The views of a scene show one set of named points, each view turned or mirrored, and shifted as a whole, with a little noise and some points left out.

Scene 1
View 1
tok: [ 21 -33 -23  20  30   2 -15 -10  -7 -22  -6 -29  -5  17 -36  24   5  -6
  -3  -3   6   4  10   4  10  10 -25  -3 -10   9   6  19   4  26  12   1
   2  22 -20 -17  34 -19  -3   5]
Bofu: [ 13 -28 -10   9   7   6 -15  -9   1  21 -18   4 -12   7 -17 -18   8   5
  24 -22 -14  -6  -9  17   2 -23   8  -9 -19 -13  20  -2   1  37  13  -9
  -1 -24   8   8 -16 -16  -6  -4]
dozaf: [ 24 -28 -18   8  15  11 -21  -8   0 -16 -17  -2 -30   5 -24  -4   6  10
  27 -16 -15   0  -3  -6  -9  -7  -1   9 -31  -7  -4   2 -14  28   3   2
  16   1  -5  16  -1 -21  -9  19]
naviv: [ 19 -16  -5   8  13  -4   4 -32   6 -27  -4  -6 -10  17 -35  27   4  -4
  10 -29   4 -12  21   6  -3  -2  -5 -10  -6 -20  10  24   9  30  13 -12
  -2   4   1 -12  -7 -17   3 -12]
kerad: [ 23 -36 -16  17  33   2 -10 -18  -5 -17 -12 -25  -9   9 -28  18  19   3
  12  -6   0   5   1   0 -11  -2  -8   0 -14  -3   0  14  -2  30  13  -2
   5  11 -14  -3  14 -24  -5  17]
butut: [ 17 -19 -11   5  10  -3  -2 -27   9 -10  -5  -1  -8  14 -32  18   0  -5
   8 -24   2 -12  18   8   8  -7  -5 -11  -9 -17  14  14   9  24  13  -9
  -5  -1   1 -13  -5 -13   5 -14]
Vaf: [  7  -4 -10  -9 -25  -7  -6 -17  25  23  -6  36 -17   9 -27 -18 -29 -10
  15 -49 -10 -23  21  25  28 -26   0 -23 -19 -29  38   7  17  27  11 -26
 -13 -33  30  -8 -38   0  14 -46]
bor: [ 20 -32 -28  10   7  21 -44  24  -4  24 -22   3 -27  -3 -14 -40  -8  12
  24  -8 -27  10 -20   5  16 -21  -7   4 -45  13  17 -15 -16  35   5   4
  21 -15   3  14   6 -17 -13  17]
dosu: [ 23 -24 -28  14  14  -3 -13  -9   6 -23  -3 -10 -14  16 -38  17 -15 -12
   2 -17   3  -4  22   1  20   7 -21  -3 -19   1  11  21   4  20   8  -3
   1  14  -4 -18  17 -12   1  -9]
pusob: [  7 -11 -21   5  -6 -15  -4 -14  16   4   5   1   2  26 -42  14 -31 -26
 -15 -32  10  -8  43  20  46  -3 -26 -28  -3 -13  41  26  26  23  17 -18
 -17  -2  12 -40   2  -2  15 -48]
giz: [  9 -34   4  22  33  -5   6 -32  -9  21 -12 -34  34  24 -35  21  24  -8
 -13  -7  15   0  10  35  17 -11  -7 -42  19  -7  34  27  24  33  30 -14
 -22 -10  -8 -31  23 -24   6 -29]
Zukep: [ 14 -16  11  11  18 -12  23 -56   7  -3  -4 -10  18  27 -36  34  25  -8
   3 -29  15 -18  22  28  -2 -16   4 -35  22 -38  22  35  25  32  25 -25
 -30 -13   0 -24 -12 -23   9 -36]
Lusat: [ 18 -23 -26   7   2  11 -33  11   1  10 -13   9 -30   1 -22 -27 -18   4
  21 -21 -20   1  -1   4  16 -13 -11   2 -35   1  19  -7 -11  26   6  -5
  14  -9   8   4  -1  -9 -10   0]
Tonup: [ 10 -48   0  26  37  14 -16  -5 -24  41 -25 -31  18   7 -11 -14  38  10
  10   6 -12  12 -26  27   0 -24   8 -19  -1   8  21   2   3  39  21   2
   0 -21 -13   1  18 -34 -12  10]
sefaz: [ 11 -32  -2  23  26  -1   1 -23  -9  24 -12 -27  23  21 -31  16  18  -8
  -9  -8  10   0   6  33  18 -13  -6 -31  11  -3  31  21  19  33  25 -12
 -15 -13  -8 -23  16 -20  -1 -23]
Kalun: [ 26 -35 -26  18  23   4 -18  -2  -5 -21  -5 -20 -17  11 -33  12   5  -1
   8  -5   0  10   7  -3   2   6 -22   5 -20  10   3  10  -6  26  11   2
  13  20 -14  -6  24 -15  -7  15]
rako: [ 16 -29 -53  15   0   8 -52  47   1  23 -12  -3 -26   6 -28 -33 -49 -14
  -3  -8 -14  15   5   9  60  -2 -39  -5 -44  37  37  -6  -9  26   5   2
  15   1   6 -20  36  -4  -3  -7]
zot: [ 13 -23   3  12  21  -3   2 -32  -2   5  -7 -14   6  12 -29  14  20  -3
   9 -20   2  -8   6  16   0 -15   4 -21  -2 -17  16  17  13  32  18 -11
 -11 -10  -3 -11  -6 -21   0 -13]
Pamis: [ 16 -24 -20  10  10   6 -21  -4   5   4 -13  -2 -17   6 -25  -8  -4   1
  15 -19 -10  -2   0   6   9 -11  -8  -6 -23   1  16   2  -2  28   9  -5
   8  -9   0  -1   3 -16  -5   1]
View 2
Vaf: [ 14 -12 -10 -19  14   6 -10  40 -19 -14 -28  35  44 -11  -1 -29  46  20
 -15  33 -20  -2  22 -37 -25 -11 -27 -19  -9  -5 -27  49 -19   9  28   0
   2  17 -12  24  -4  25 -22 -28]
tok: [-21  -3 -13  27  10  -2 -11  14  -4 -26 -10 -25  11  15  10  29   8 -11
 -21  -8   9 -12 -42  12  17  27   9   7  13   9 -24  -1   5  20  25   4
 -17  22   2  -9 -29  36 -21  12]
Kalun: [-15  -2 -12  42  18   0   2  18 -19 -22  -5 -13  13  22   5  40   8 -12
 -25 -18  17   8 -38  24  16  35   7  12  22  25 -13  -3  21  16  33  -2
 -14   5  -1 -15 -11  40 -19  26]
Zukep: [ 17  -9  -3 -36 -10 -15 -53  -6  -7  -6 -24   7  30  -5  25 -16  32  -4
 -22  34 -13 -24 -27 -11  18  -3 -12 -10   0   8 -56  33  -6   0  11   8
  -1  26 -15  10 -42  33 -16 -14]
zot: [ 11  -7  -3  -5   3  -6 -26   7 -16 -13 -17   7  30   6  12  -1  27  -7
 -22  13  -6  -5 -27   0  10  11 -12   1  10  18 -36  20  10   4  22  -1
  -1  12 -11   1 -22  36 -15   3]
Bofu: [ 20  -3  -8  11  13   4  -3  24 -34 -14 -12  36  34   8  -4  -4  31   0
 -24   9  -2  19 -11   3  -7  14 -21   1  16  28 -19  28  16   2  31 -12
   3  -9 -17   6   2  41 -16   5]
dozaf: [ -7 -14  -7  41  12   7   6  18 -25 -24  -8  16  26   9  -3  17  20  -5
 -19  -5  12  18  -1  18   0  36   3  -1  18  32 -18  -2  27  -8  40 -14
  -5   3 -11 -13  -6  33 -26  20]
Tonup: [ 25   9  -5   4  16  -7 -18   6 -32  -7  -6  18  19  26  10  18  22 -15
 -41  -4   7  18 -68  26  18  19 -22  28  31  41 -23  22  21  16  21  -6
   6 -21 -11   1  -8  58   3  22]
Lusat: [ -4  -2 -14  40  26  10  17  45 -30 -28 -11  24  24   9 -16  16  27   8
 -21  -4   3  20   4   2 -18  25 -11   2  15  21  -1  12  13  13  44 -12
  -5  -7  -5   2  10  36 -16  10]
bor: [  8   3 -13  49  33  15  30  46 -41 -23  -6  28  25  22 -18  21  23   0
 -24 -15  12  35 -11  10 -15  29 -16  16  23  35   7  13  20  16  46 -16
  -1 -25  -7  -2  20  47 -14  23]
sefaz: [ 15   4 -10 -18   9  -9 -30   9 -11  -5 -18  -1  20  15  20   8  24  -5
 -33  13  -9  -9 -60  -4  17   5 -18  16   8  12 -34  31  -3  26  16   6
  -4   3  -5  10 -25  45  -4  -1]
dosu: [-21  -9 -17  26  15   3  -5  24  -7 -29 -19 -15  17   9   3  21  14   0
 -17   2   3  -9 -18  -3   3  19   5  -4   6   2 -18   8   0  19  29   2
 -18  25   3  -1 -21  28 -24   4]
naviv: [-11 -16  -6   6   1  -1 -26  12  -9 -18 -19   0  32  -5   8  -1  25  -2
 -17  15  -3 -11  -2  -5   8  16   2 -15   0   8 -38  13   6  -2  21   1
  -9  29  -8  -3 -28  26 -27  -4]
kerad: [ -6 -12  -6  29   3  -2 -16   8 -16 -18  -9  -7  23  13  11  24  13 -14
 -24  -3   9   1 -27  21  18  32   9   2  16  24 -28  -1  22   1  27  -3
  -8  13 -10 -16 -23  36 -22  17]
Pamis: [ -2  -7 -13  27  17   2   2  29 -26 -20 -13  13  24  11  -5  12  23   0
 -23   1   1  11 -12   0  -3  19 -12   2  12  18 -12  13  11  13  36  -7
  -4   3  -5   1  -4  36 -20   9]
pusob: [ -9   1 -19 -14  22  -3  -8  36   2 -23 -30  -9  22   0  11   2  26  17
 -19  20 -16 -20 -14 -36 -14 -10 -15  -2  -9 -24 -20  39 -34  41  23  14
 -17  29   8  21 -24  26 -16 -25]
View 3
zot: [ 21 -14   4   6 -24  -5  -5  12   8  16 -10 -34  17 -21  -2  -4  20   5
   5   8 -22  -4  15  43   9 -17 -20  12 -12 -13  -2 -29 -16 -15  16  23
 -24 -11  -8 -28  -7 -18 -18  -1]
dozaf: [ 20   4  17  15  -5   7   0   3   9 -26  12 -15  -9   3   2 -11  -3  -3
  -8   5  -3 -13 -14  35   2  14 -24   4 -13  -9 -18 -22  19  -2  37  16
 -11  10  -8 -11  16 -28  -5  -6]
sefaz: [ 23 -21  -8  20 -33 -23 -10  16  10  24 -21 -27  23 -22   6   7   7   8
  17   6 -27   7  24  34   3 -37  -7  16   3 -10  11 -15 -31 -28  20  13
 -28 -18  -8 -30 -14  -2 -30   9]
kerad: [ 28 -15  18  11 -12   5 -13  -4   3 -13  17 -36  11  -4  11  -3   3   0
   2   9 -17  -9  -1  22   8  -6 -20   3   2  -9  -6  -5   0   1  24  14
 -21  10 -13 -22   5 -10 -17   3]
pusob: [ -3 -23  10  18 -24 -24  24  48  18  23 -54 -36   0 -22 -34 -16  35  10
   1 -14 -17  12   1  21   7 -57 -33  18 -15  17  18  -7 -38  -7   6   6
  -8 -29   9 -15 -28   3 -22  -8]
giz: [ 26 -27  -2  14 -34 -20 -14  12   9  31 -23 -35  32 -28   9   7  14  12
  20   4 -37  10  34  31   6 -43  -7  18   4 -13  17 -12 -38 -24  12  13
 -33 -19  -9 -38 -24   2 -34   8]
Lusat: [ 11  12   6  24  -9 -15  17  24  14 -28 -18   0 -14   8 -14 -12  -8  -5
  -4  -5   0  -8 -17  34   0  -1 -23  12 -14   3 -10 -19  14 -16  45   5
   4  -1  -2   1  17 -21   0 -10]
butut: [ 11 -16  15   8 -18  -1   9  21  11   8 -16 -37   6 -17 -15 -15  29   2
  -4  -3 -14  -8   2  35   9 -21 -30  10 -15  -6  -2 -23 -11  -2  14  15
 -14 -11   1 -22 -10 -17 -11  -8]
rako: [  7   3   6  44 -15 -38  30  39  21 -48 -44  10 -28  21 -24  -8 -36   3
  -5 -12  -4  17 -31  -1  -6 -33 -19  20   9  25  12  20   3 -18  51 -21
  18  -5  -1  16   6   5 -15  -1]
Pamis: [ 15   1   8  19 -12  -9   6  18  14 -14 -11 -16  -6   0 -10  -9   0  -2
   0   0  -8  -3  -7  32   2  -8 -22  13  -8  -1  -7 -18   5 -11  34  12
  -8  -5  -5  -9   5 -18 -13  -5]
Zukep: [ 17 -32   5  -3 -31  -2  -5  17   8  47 -18 -54  30 -43  -5  -9  53   7
  12   7 -32  -4  31  47  12 -36 -20  13 -21 -15   3 -37 -36 -12  -3  32
 -35 -27  -2 -41 -27 -17 -26  -2]
Bofu: [ 17   5  -6  14 -16 -13   7  20  13  -2 -17  -5   3  -8  -2  -9   1   0
   7   3  -8 -11   7  54   1  -2 -16  17 -22 -10 -13 -43   3 -29  35  19
 -14 -16  -2  -9   6 -32  -4  -7]
Tonup: [ 31  -1 -19  25 -28 -27 -15  10   8   3 -13   4  19  -7  20  11 -25  10
  23  11 -22  -1  19  41  -4 -21   5  21   1 -17   0 -31  -9 -46  43   8
 -19 -11 -13 -18   7 -19 -19   6]
dosu: [ 14 -18  27  16 -13  -1   6  19   8 -15 -10 -41  -4  -4 -10 -13  14  -1
  -7  -1 -13   0 -10  10   8 -23 -31   7  -2   7   3   4 -10   7  18   4
 -11   4  -2 -19  -6  -3 -18   1]
Vaf: [-11  -2   0   6 -22 -16  33  51  24  26 -54 -21  -6 -31 -45 -24  51   2
  -2 -13  -7  -6   2  61   6 -23 -29  21 -45   6  -2 -52 -20 -22  15  31
  -9 -38  13  -9 -15 -33  -5 -25]
Kalun: [ 25 -13  22  21  -7   3  -5   2   4 -25  10 -30  -4   7   3  -4  -6  -3
  -1   0 -11  -2 -11  10   6 -13 -27   4   8   0  -4   7   0   4  28   4
 -13  15 -10 -15   6  -6 -20   4]
naviv: [ 15 -19  23   1 -14   7   4  13   6  10  -4 -49   4 -18 -11 -16  34  -1
  -7   2 -16 -10   5  34  11 -12 -35   6 -16  -6   0 -21 -12   4   9  25
 -22  -6  -3 -26 -10 -19 -18  -5]
View 4
Bofu: [ -3  13 -10 -17 -13   5  16 -20 -14  -9   6   2  23  25  16 -36  -1  14
   8  17  18  -4 -22  -7 -14   5   8 -20  -5   5   3   4   2   3   8 -16
  -1   5 -13  49  20  16  20  14]
Pamis: [ -6   4  -8 -13  -9 -13   5 -10 -14 -13   0  10  15  24  29 -19 -11   8
  15   2  20   6  -5   1   1  11   4 -19  -1  -6  -9   9   0  -1  15 -17
  -3   4   0  55  14   8  26  11]
dosu: [-11  -2  -2  -5  -1 -26 -13  -3 -13 -17  -8  21   7  18  42  -1 -20  11
  19 -10  13  23  27  16  27  16   8 -17   3  -7 -16  18   7  13  22 -13
   8  -1   6  42   4   3  35  14]
kerad: [ -5 -16  -9  -4   2 -22  -1  -6   3  -1 -26  18  22   3  31 -19 -24  23
  20 -10  21   0  10   0  17   6   6 -27  21   6  -5  22  20  12  23 -12
   8  -9 -17  57   3  15  21  10]
Tonup: [  0 -16 -10 -29  -7  -6  12  -1  13   3 -14  15  52  27  17 -26   0   3
  27  14  12 -25 -21 -19  -9   6  -1 -16  12   2  35  44  36   2  21 -10
  -8  -4 -36  44  28  30  10  14]
rako: [ 10   6   8 -24 -12 -39   6  20 -29 -32  17  15   8  68  47  21 -21 -34
  13   3   0  18  -8   6   6  27   3   0 -21 -35 -12  33 -14 -41  33 -22
 -37  13  28  51  19 -10  39  -7]
naviv: [-22   6 -11   1  -4  -3 -11 -26 -10 -10  -7  17   9  -2  25 -21  -6  31
  11  -4  21  22  27  15  16   9  12 -26   4  12  -9  -1  11  32  14 -12
  25  -7  -5  38   4   9  34  25]
tok: [-10 -18  -2  -6  -1 -34 -12   4   1  -6 -20  26  18  14  41  -1 -20  10
  26 -11  14  16  27  11  29  15   7 -17  10  -8  -1  33  21  15  31  -9
   4  -9  -5  46   5   8  28  12]
Kalun: [ -3 -18  -6  -5   2 -33  -7   3  -4  -6 -21  22  12  14  41  -5 -32   9
  21 -16  19   7  15   5  21  11   5 -21  17  -6 -13  28   7   3  25 -20
   0  -8  -5  62   2   5  25   6]
zot: [-20   4  -8  -9  -9   6  -3 -23  -2  -9  -8  16  25   7  19 -22   2  24
  16   9  15   7   9   4   7   7   9 -24   3  12  12  11  25  28  16  -5
  18  -2 -21  34  15  20  31  27]
butut: [-20  12 -10  -6  -6  -2  -8 -21 -13 -15   2  16  13  11  25 -15  -3  24
  11   2  18  17  18  12  13  10  12 -20  -2   8  -5   2  11  27  16 -10
  18   2  -5  37   9  10  33  22]
giz: [-27  -3  -5 -15  -6  -1  -9  -8   7 -11  -3  24  47  23  17  -6  23  15
  35  17   1  18  22   7  21  13   2 -11  -4   6  41  39  48  42  31   7
  17  -3 -30  10  20  27  36  37]
sefaz: [-21  -3  -7 -19  -4  -4  -5  -7  -1 -11  -2  22  40  24  15 -10  16  12
  29  16   4  12  11   4  14  14   4 -14  -3   5  34  32  36  28  27   1
  11   0 -23  14  19  23  34  28]
Vaf: [-29  47  -4 -12 -19  26   1 -39 -39 -33  38   8   2  28   9 -24  25  14
  -4  27  15  37   4  19  -7  16  16 -15 -35  12  -4 -29  -3  30   5  -5
  20  15  11  16  20   6  48  31]
Zukep: [-41  12 -11  -2  -5  14 -19 -37  -3 -13   0  18  20  -5  12 -28  18  45
  16   6  19  31  37  20  23   8   8 -25  -3  25  11  -3  30  65  14   3
  46  -4 -20  10   4  19  40  44]
bor: [ 19   5  -8 -24 -13 -18  20   2 -21 -10   2   1  18  40  29 -22 -26 -11
   5   1  20 -15 -38 -18 -21  10   4 -14  -3 -14 -13  17 -15 -34  13 -26
 -26   6   2  76  24   1  12  -5]

Which points are out of place in each view (at most two, in the order of its rows)? Write none if all are in place.
view 1 => Vaf
view 2 => Kalun
view 3 => Tonup
view 4 => Zukep

Scene 2
View 1
nula: [ 34  -9  30 -27  14   5 -17  13  11  18 -37  -3   2  -9  -1 -28 -16 -12
  17  13 -32  22  -6   0  16 -29  -6  -1  18 -10  -9 -15  -6 -25 -16 -13
  43  -5  -7   2 -26 -19 -15  19]
vivim: [ 36  17 -11   5  -1  -7  21  21   3  19 -43 -19   0  41   2 -24  -5 -13
  25   3 -12   9   3 -16  19 -65   9  -9  20 -26  12  31 -24 -24 -19  11
  50  14 -14  15  -9 -25  20  -7]
Sunu: [ 38 -30  31 -26  13  10 -26  12  13  21 -35  21   9 -12  -1 -34 -16 -10
  14  18 -35  27  -4  11  16 -28  -2  -8  14  -1 -13 -29  -4 -27   0  -9
  42  -3   0  -2 -36 -22 -35  16]
dedam: [ 32 -32   4   4  10   3 -33  38   5  33 -33  33  11   7   5 -31 -11 -15
  13  12 -16  14 -14  10   3 -50  13 -15  20   0  -1   1  -9 -24  -3  19
  43   7   4  11 -43 -27 -15  -4]
Livun: [ 23   6   5  24   7 -15 -11  42  -4  21 -26  -8  -9  11  27 -15  13   1
  13  -7   8   2 -19  -9   0 -34  15  16  22  -6   7  50   7 -14 -30  13
  27   2   7  11 -14  -7  37  -6]
gonet: [ 36  25 -28   4  -9 -15  36 -13  -1  -8 -19  -5  -6  25  18 -17  -7  -1
  21  22 -13  21  -4 -31  20 -58  16   3 -26  -8  15 -17 -17 -32 -13 -10
  31 -15 -13 -23  11  -3  20   7]
rigup: [ 28 -23  17  11  11 -10 -36  32   1  21 -25  27   1 -11  27 -20   2  -4
   1  10  -8  14 -23   2  -2 -27  14   3   5  12   3   3  10 -23 -12   6
  20 -10  16  -3 -31  -9  -1   2]
vuse: [ 26  -7  30   1  13  -9 -29  19  -2  14 -20   3  -6 -16  26 -14   8   2
   5   6  -5  16 -25  -5   7  -6   4  22   7  13  -4   6  19 -20 -24 -14
  17 -17   9  -9 -21  -2   8  16]
gepa: [ 42  11 -15  -1   1   1  24  15   6  22 -47  -9  -1  40  -5 -33 -16 -15
  30  11 -23  10  10  -8  24 -76   9 -19  21 -29  10  13 -33 -27 -10  19
  60  22 -21  16 -12 -33  10  -9]
tenop: [ 26 -12  41 -12  13  -6 -30   4   2   3 -21   9  -2 -29  20 -21  -1   0
   5  19 -22  26 -28  -4   7   0  -3  16  -3  14  -9 -24  17 -28 -17 -29
  19 -25   6 -22 -23   4 -13  21]
rer: [ 29  10  38 -19  12   2  -6   7   5   7 -34 -19  -8 -11   5 -20  -5  -5
  18  11 -23  24 -12  -7  18 -16  -7  15  16  -8  -9  -3   4 -25 -24 -22
  31  -9  -5  -6  -9  -7   2  21]
lefeb: [ 18 -17  44   9  16 -15 -50  28  -4  11 -13  11  -8 -33  40 -10  18   9
  -6   8   4  16 -42  -2  -5  16   5  31   0  23  -1   3  40 -20 -30 -17
   2 -29  22 -19 -20  13   8  19]
View 2
rer: [-35   9  -1  -4  34   9  -5   0  -9   4 -12  -6  -5  26   1  -4  -9 -15
  -5  13  18  -9 -20 -20  14  -6 -10  19 -25   7  -5  -8  22  13 -29  45
  23 -10  12 -21 -12   0   5 -15]
Livun: [-26  -7  21   6  18  -5  12 -20   7  33 -10 -19  11  12 -19   0 -16 -15
  11   5  -1   5  -4 -27   3 -35 -18   8  18  11  16   1  18   5   7   4
   4  17   0 -10  -8 -10  -9 -19]
lefeb: [-20  12  28   6  35  -9   7  -2  28 -12  -1 -11   5  26  20 -11 -13 -36
  13  11  10  16 -27 -40  22   1 -16  19   8 -13   5 -51 -11   4   3  44
  34 -32   0 -57  24 -38 -12  20]
Sunu: [-39  15   2  -2  50  32  -9   7  -8  -9 -27  16 -15  36  -2  16 -21 -37
   3  22   7 -25 -17 -11  29 -15  -1  43 -17  21 -26 -20  28 -14 -14  55
 -21 -29  12   5  10   2   3 -24]
dedam: [-29   4  21   9  40  15   2  -7  -1   9 -28   9  -4  29 -17  19 -30 -39
  11  15 -10 -15  -5 -23  25 -37  -1  34  13  25 -14 -15  22 -21  14  20
 -36  -3   7  14  14  -2  -5 -33]
gonet: [-20  11  -3  19   0  32 -14  -9 -35  38   2 -18   5 -22 -15 -22 -26   0
 -20  -1  16  -3 -20 -18 -13 -27 -34  13  -4  36   8  34  32  10  -6  16
  18 -27 -13   1 -31   6 -21 -15]
rigup: [-26   7  26  10  33  10   1 -11  13   8 -14  -2  -4  21  -3   4 -27 -39
   6  12  -4  -5 -18 -31  20 -18  -9  27  15  13  -2 -27   7 -15  14  28
  -6 -21  -2 -15  19 -17 -13 -12]
tenop: [-24  19   9   1  38  16 -10   6   1 -12  -4  -3  -9  20  11  -7 -18 -30
  -3  12  17  -7 -35 -30  19  -3 -12  34 -17   7  -5 -33   8   2 -16  58
  21 -49   7 -31  14 -17  -6   5]
gepa: [-33  -4   2   5  22  20  -6 -20 -27  42 -27  -8  -1  12 -35   5 -17 -13
  -3  12   3 -18   8 -11  -1 -44  -8  18   0  37  -2  34  46   1 -11   7
 -23  29   2  31 -30  18  -1 -52]
nula: [-37  14   0  -3  44  23  -5   5 -12  -2 -22   3 -12  32   0  12 -15 -27
  -1  20  10 -22 -14 -14  20 -17   1  30 -22  19 -17 -10  29  -2 -25  49
  -6 -15  10  -1  -5   7   9 -30]
View 3
vivim: [-15 -18  -9  -4 -17 -18   5  18 -19 -19  30   6 -10   0 -16  27 -16 -12
 -17  29  43 -18  -8 -13   5  -7  -5  15   1  45  -9 -13  -2 -15  10  20
 -17   8  46   3   4 -22  -2 -14]
gepa: [-24 -25 -17  -6 -23 -23   4  14 -36 -21  31   6 -15  -8 -19  34 -20 -14
 -16  31  43 -23  -7 -16  -4  -2  -4  24   6  37 -14 -19  -7 -25   8  21
 -19   0  56  -6   8 -19  -5 -14]
Sunu: [-48 -26  -3   1  -5   4 -14 -32 -14   1   2   6 -23 -22 -25  62 -45  18
 -29   4  42  11  -7 -23 -25  -1 -20  42  23   8  -3 -35 -28 -19  -1 -13
  17   1  44 -21  33  10 -24 -25]
vuse: [ -7  10  11  -3   6   3  -7 -23  50   6  -7  -8   0   1  -9  19 -15  19
 -31   1  30  34 -12 -26  -9 -16 -39  17   6  24  -9  -9  -7  15  -3 -17
  15  10   9   7  23  -4  -9 -28]
rer: [-25  -7  18  -4   3  11 -10  -9  31  15 -10  -3 -11  -5 -10  50 -37   7
 -23   1  47  15 -11 -16   2 -19 -17  18   7  23  -7 -14 -11   5  -1  -5
   0   9  25  -2  31  10 -17 -30]
gonet: [ -4 -20   3  13 -17  -1   4  27  -7  21  15  16  -9  12 -27  20 -27  23
   4  14  10  10 -10  -6  20 -10 -14  33  -5  81 -12   1 -21  -3  -9  31
 -12  -2  28 -10  23 -10 -32   8]
Livun: [  1   5  -6  -7  -9 -18  10   4  14 -17  21  -4  -2   8  -9   6   6   1
 -25  22  32   6  -8 -19   0  -7 -26   7  -1  42 -15  -4   5   1   3  10
  -3   0  29  14  -1 -24   2 -18]
dedam: [-24  -9 -20   0  -7 -15  -1 -39 -10 -32  17   1  -9 -22 -18  23  -7  25
 -39  17  28  21  -3 -32 -37  10 -34  33  18   8 -10 -29 -12 -16   4 -13
  21  -5  38   0  11 -14  -3 -17]
rigup: [ -5   8  -7  -2   0  -8  -2 -31  25 -11   7  -1  -1  -7 -15  12   0  30
 -35   8  24  39  -8 -29 -26  -2 -41  25  10  23  -7 -15  -9   1  -1 -15
  29   0  18   3  14 -13  -9 -18]
View 4
rer: [ -8  -6  33  19   4  10  -4 -25  -2 -21 -28  -6  -4  25  10  -1 -17   8
  -4  41 -44  10   4 -17  -3   8 -12 -16 -32   7  -4 -15  31  -7   1  -2
  -3  10  16 -12  -2  23 -22  15]
vuse: [  3 -19  28  14   6  -8  -2  -7  -3 -19 -19  -5  16  21  26 -14 -23  17
   8  26 -35  -3 -15 -14  -4   6   0   5 -13   1 -27 -14  22  -7  25  -8
   5   3  18  -6  -3  33 -35  22]
dedam: [ -3  15  13  25   3  14 -13 -49 -12  25   6  13 -10   9  -2 -17 -23   5
  15  50 -16  12 -29  -4  -1  -6   3 -23 -10   2   7 -24  26  -2  40 -30
 -14 -24  10 -20  24 -26 -18 -27]
gonet: [-22  26  57  51  -3  -4  12 -12  28   5 -32  -8  -9  17 -24  -2  -6  -3
 -12  18   7  33  41 -10  16 -13 -35 -22 -49   4  18 -30  31  14 -23 -13
  -1   2   6 -15   6  -3  22 -13]
vivim: [-26  28  19  28 -16  21  -2 -22  14   4 -32   7  -7  31 -21 -16 -24 -15
   2  49 -16  35   7   4  20   0 -10 -24 -45 -15  37 -53  47  21  -3 -13
 -18  -1  34 -21  27 -30  -3  -9]
nula: [ -8   1  28  17   6  19 -15 -50 -12  -4 -16   3 -12  17   8   0 -11   4
   4  56 -48  15  -7 -15 -15   7 -10 -29 -28  11   3 -10  31  -5  14  -8
 -11  -6  13 -20   4   5 -24  -5]
tenop: [  5 -15  42  26  21  -5  -1 -26  -5  -5 -11  -6   7   8  19  -1  -9  23
   3  24 -29   1   0 -28 -18  -4 -11  -5 -16  19 -27   2  20 -17  18 -10
  10   2  -1  -9 -15  34 -19   2]
lefeb: [  4 -23  34  20  16 -30   6   5   2  -8  -4  -4  32  10  27 -18 -26  30
  12   2 -17 -12 -15 -18  -1   3   0  15   0   4 -37  -9  13 -13  35 -15
  15   2   8   4  -8  34 -36  15]
Livun: [-20  14  21  31 -10  -5   7   0  16   9 -19   8  11  27  -9 -27 -28  -1
  13  23   0  16  -4  -2  29   1   1  -5 -23 -18  10 -49  39  14  21 -15
  -7  -3  30 -11  22 -21 -17  -1]

Which points are out of place in each view (at most two, in the order of its rows)? Write none if all are in place.
view 1 => Livun
view 2 => none
view 3 => Sunu
view 4 => vuse
